Points, in no order, along strands that fork, close into loops and pass close to each other.
In the rows, zero is written as 128.
Two points are linked if the straight distance between their rows is under 100. Some points are linked to none.
q134: [120 142 161  92 107 121 149 123 193 152 122 130 127 122 109 132 130 111
 135  81 127 127 152]
q885: [123 149 126 140 118 173 100 105 129 116 123 160 103 136 115 117 208 104
  89  95 123 110 221]
q56: [157 176 133 144 154 133 138 166  23 123  98  87 126 168 190 157 123  90
 141 160 142 138 141]
q772: [112  89 149 121 137 151 157 126 184 150 189 137 147 112 122  80 118 119
 140  95 130  51 129]
q599: [103 103  96 133 191 104 169 103 100 150 151 104 119 123 140 134 121 142
 108 192 100 144  10]
q199: [123 137 125 174 112  90 176 138 132 171 171 116 110  78 115 141  86 157
 142 167  98 135 149]
q440: [168 122 143 157 144 150 112 139  70  82  50 148  99 126 184 111 172 107
 130 138 137 138 174]
q788: [149 168 148 146 118 141 115 137 148  94 133 140 123 133 150 189 151  97
 116 103  82 106 193]
q763: [116  72 110 112 104  86 140 129 204 145 111 137 146 123 131  81 124 143
 132 143 111 138  83]
q164: [107  76 125 100 106 111 148 128 233 118 119 162 146 125 111 111 133 135
 108 113 120 125 110]
q846: [130 130 118  98 118 102  74 107 113  83  87 147 116 131 110 161 134 149
 120 152 116 173  90]
q532: [131  90 106 110 122 157 140 119 201 147 165 153 143 115 114  57 127  99
 137  89 165  84 128]
q825: [117  95 126 109 118 123 151 139 181 149  99 141 133 123 121  65 132 159
 155 115 153 122 114]
q574: [125 154 112 182  81 118 179 124  59 157 173 121  97 104 109 143  68 107
 127 180 130 167 103]
q305: [ 77 107 124 141 136 166 139 167 155 126 139 144 119 130 103 126 123 218
  99 165 150  89 127]
q954: [130 142 124 128 124 139 136 153  59  92 155 136 170 148 128 168  84 160
 144 161 133 137  89]
q83: [107 131  98 166 135 102 161 119 134 155 126 105 118  92 114 153 127 197
 115 210 124 143  90]
q218: [153 161 141 127 167 156 112 156 107  91 122 125 162 145 159 178 142 147
 146 134 131  84 128]
q35: [135 117 158 118 146 132 143 128 140 140 178 139 170 107 134 108 102 108
 164  74 108  65 138]
q439: [132 123 109 133  97  94 124 112  93 138 147 113  59 125  96 156  83 101
 118 167 101 169  78]
q611: [ 66 108 127 177 119 160 150 162 154 153 165 123 110 134  91 121 122 182
  68 163 133  79 160]
q311: [171 158 165 136 135 153 123 137 157 119 118 119 134 128 186 185 166  86
 133 100 105  76 164]
q34: [107 131 118 105 132 177  92 138 133  98 103 166 122 144  98 119 170 174
 113 101 147 110 156]
q408: [152 180 130 130 140  99 114 128  70 127 132  88 122 150 155 168 110  85
 140 127 107 185 129]
q750: [150 113 134 130 116 133 165 114 172 183 124 120 117 112 106  42 123 103
 178  88 188 139 146]
q963: [139 150 159  94 167 175  99 138 141 106 110 123 180 140 172 169 169 141
 128 105 140  55 108]
q996: [145 127 152  65 150 158 113 113 159 106 123 122 198 123 152 124 168 118
 133  82 166  56  98]
q213: [138 176 114 146 154 122 131 136  38 108 117  62 111 164 176 168 110  69
 117 143 128 168 113]
q110: [115 105 142  99 124 112 152 126 228 130 157 151 158 125 131 158 117 156
 125 124 103 134  91]
q462: [125 101 106 118 130  86 108 100 118 133 154 118  69 139 115 143  99  77
 110 149  74 161  45]
q340: [142 147 106 123 139 120 112 153  31  81 125 130 161 163 150 152 101 113
 135 155 108 135 108]
q861: [ 93 132 108 220 107 141 191 143 110 142 158 127 157 106 106 136  84 187
 114 191 142 104 112]
q665: [158 125 131 158 124 129  95 119 106  66  76 150 122 129 138  95 179 108
 121 120 108 145 185]
q28: [101  91 105 107 153 189  85 114 145  98 134 194 134 133  98  94 172 145
 101  90 147  85 150]
q501: [149 107 151  91 130 131 158 113 147 172  99  96 154 127 108  54 116 100
 173  92 214 153 124]
q850: [163 150 133 146 132 120  89 110  89 121  82  80  92 150 194 199 151  92
 115 151 130 204 124]
q69: [123 124 146 138 150 134 155 153 129 114 178 135 147 120 121 167  89 186
 147 152 117 112 117]
q746: [ 78  97 123 138 122 138 162 134 220 197 153 123 129 127 109 103 151 168
  93 137 123  83 153]
q853: [116 120 120 128 113 109 130 126 124 146 111 120  91 101 113 126 110 189
 127 184 133 172  92]
q711: [144 124 137  88 186 102 103 137  90 109 117 137 180 164 171 143 128 122
 155 125 104 127  88]
q236: [113 132  96 220  84 124 190 118  77 163 171 124 137  92 115 153  73 146
 121 207 130 135  99]
q803: [121 135 136 117 124 126 121 156 133  96 157 149 131 127 112 164 101 151
 131 126 101 116 146]
q538: [114 148 129 128 113 138 107 137 149  86 157 158 118 131 103 175 135 116
  98 100  93 115 193]
q893: [ 88 112 108 170 145 115 168 139 189 179 140 111 147 104 111 104 137 188
 115 150 110  88 133]
q964: [153 117 104  98 119 168 124  97 180 123 140 149 147 118 102  67 146  67
 138  75 196 100 142]
q237: [127 152 136 125 118  70  98 100 103 143 115  85 104 136 137 138 103  75
 137 107  96 188 135]
q722: [137 118 156  96 152 130 158 129 186 129 172 141 185 135 141 187 118 151
 155 110 111 129  86]
q65: [147 153 147 148 113 167 116 132 131  99 105 144  94 125 155 166 191  97
  87 124 116 102 212]
q739: [121 124 142 101 151 117 121  83 121 160 135  91  87 137 118 179 130 134
 125 137 136 209  34]
q96: [153 137 139 113 153 157  91 118 128  95  86 136 147 138 158 107 181 120
 140  90 145  90 144]
q576: [147 140 144 118  99 121 136 112 177 163  99 110 113 118 103  78 120  96
 170  64 177 167 171]
q974: [118 129 139  78 113 153 117 100 191 125  91 153 136 152 100 126 194 126
 100  79 154 130 159]
q719: [173 160 155 136 145 124 119 139 129 123  92 101 136 147 189 177 153 109
 148 121 121 135 149]
q215: [105 108 120 179 133 101 160 157 157 157 162 116 128 100 127 107  93 163
 135 155  89  97 149]
q685: [138 161 143 128  94  91 123 133 139 140 138 121  95 110 104 126  95 109
 147  97  97 155 179]
q805: [114 128 115 100 103 120  98 125 100 108  91 131  92 124 104 148 119 189
 113 180 154 177  79]
q773: [144 145 135 134 148 164  98 143 100  68 105 151 139 134 157 144 163 135
 110 118 122  63 165]
q563: [121 115 114 125 170 117 167 122  82 134 176 117 119 130 125 167 120 143
 127 178 136 162  24]
q606: [126 142  95 116 106 113 105 129  41  81 119 132 122 147 117 141  98 105
 106 155 116 163  93]
q22: [111 111 110 170 101 121 154 157  84 123 152 138 138 117 115 119  61 170
 127 189 131 119 106]
q293: [152 127 170  82 154 135 136 112 122 152  81  84 173 144 133  82 142 102
 174  88 204 125 105]
q409: [166 140 160 113 161 113 133 133 121 133 153 119 173 136 157 134 119  91
 177  83  93  90 133]
q259: [160 146 144 149 138 128 117 151  46  98  66 118 104 151 192 138 138  93
 126 155 144 144 161]
q909: [101 101  87 161 107 160 125 170 107 118 141 157  99 117  97  57 103 170
 131 129 165 104 167]
q442: [148 130 115 111 140  89 107 120  99  88 171 142 134 141 128 194 119 126
 137 143  97 168  67]
q31: [127 120 132 127 169 111 158 141  84 124 185 133 153 131 136 160  97 162
 147 171 120 144  72]
q105: [115  83  99 153  98 116 118 173  93 102 149 166 118 121 106  88  79 142
 132 135 123 117 153]
q632: [144 119 159 147 115  91  90  83 133 114  63 103 131 143 176 141 157  60
 116 119  95 198 145]
q828: [121 131 136 127 136 112  89  83 111 126  76  80 110 155 203 168 141  57
 105 130 104 200 117]
q490: [119 159 133 102 100 171 113 109 143 180 149 130  92 117 105  95 164 108
 124  63 172  97 198]
q968: [164 102 143  88 150 147 107 104 148  83  76 141 190 144 148  93 188  97
 134  89 166  87 110]
q193: [132 142 143 116 106  85 101 108 141 138  91 118 119 125 117 116 120 102
 147  93 111 175 146]
q274: [131 134 121 121 114 107  79 123 111  71  68 153 114 129 110 118 158 144
 116 127 106 168 142]
q579: [ 78 131 104 224 117 135 168 152 146 145 166 114 151 113  90 142  96 184
  75 183 131  82 151]
q150: [123 117 103 119 112 107 126 157  56 110 130 142 110 134 108 101  82 135
 136 152 121 157 118]
q389: [154 134 106  99 120 176 103  83 168 118 132 144 165 118 136  86 191  53
  96  92 173 105 161]
q520: [ 73  96 120 106 129 178 105 156 145 102 128 174 111 150  92 134 138 202
  84 128 164  93 150]
q600: [136 149 115 143  71  98 124 126  61 131 168 120  83 114  96 146  58  99
 129 156 110 170 123]
q765: [134 137 125 113 107 178  91  77 151 134 129 150 137 134 138 113 229  82
  79  92 146  93 180]
q256: [100 100  84 164 152 100 156 142  99 176 118 110 162 104 123  85 123 202
 120 191 121 106  94]
q586: [ 97 123 137 109 105 143 150 137 201 162 151 138 110 128 107 124 129 153
 114 111 119 117 156]
q11: [111 101 105 129 166 102 152  96 117 164 156  89  72 125 122 145 100  97
 110 161 101 158  23]
q775: [143 160 174  98 168 138 135 129 111 172  80  88 145 125 136 113 145 137
 176  95 168 132 115]
q677: [148 152 156 116 122 100 100 106 141 118  66 107 140 147 156 146 152  99
 138  97 118 165 147]
q304: [141 135 101 117 122 182 105 103 162 154 140 162 104 123  96  61 154  94
 144  67 173 119 170]
q581: [113  94 114 118 115  78 111 133 136 130 133 147  97 118 120 102  96 133
 122 149  81 151  99]
q941: [134 167 142 107 105 151 125 127 156 154 139 121  98 121 106 135 146 117
 124  77 125 110 203]
q875: [127 152 122 154  81  87 148 140 119 135 175 128  93  89  98 141  60 126
 144 134  88 153 153]
q504: [112  67  85 141 136 132 133 151 190 150 122 142 144 129 122  53 136 189
 134 136 131  97 111]
q717: [127 124 166 100 147 118 153 132 136 164 110 120 132 120 121  99 125 149
 170 114 143 138 113]
q791: [156 155 146 124 144 103 124 152  78 123 137 119 145 135 141 131 109 104
 166 114 103 114 156]

A piece is all that can be reached along the links. How many separate loops has the piece of each point below (a circle has one, a figure eight two, a Y none), and how many tips (points with one link)?
q893 => loops 2, tips 6
q968 => loops 1, tips 0
q775 => loops 0, tips 3

Name the points in between on the shortest way along the links from the first point to the second, in order.
q34 / q746 => q520 q305 q611 q579 q861 q236 q574 q600 q875 q199 q215 q893
q719 / q909 => q311 q788 q538 q803 q69 q31 q954 q340 q606 q150 q105
q665 / q574 => q440 q259 q56 q213 q408 q237 q193 q685 q875 q600
q439 / q304 => q600 q875 q199 q215 q893 q746 q586 q134 q941 q490
q576 / q110 => q750 q501 q293 q775 q717 q825 q763 q164
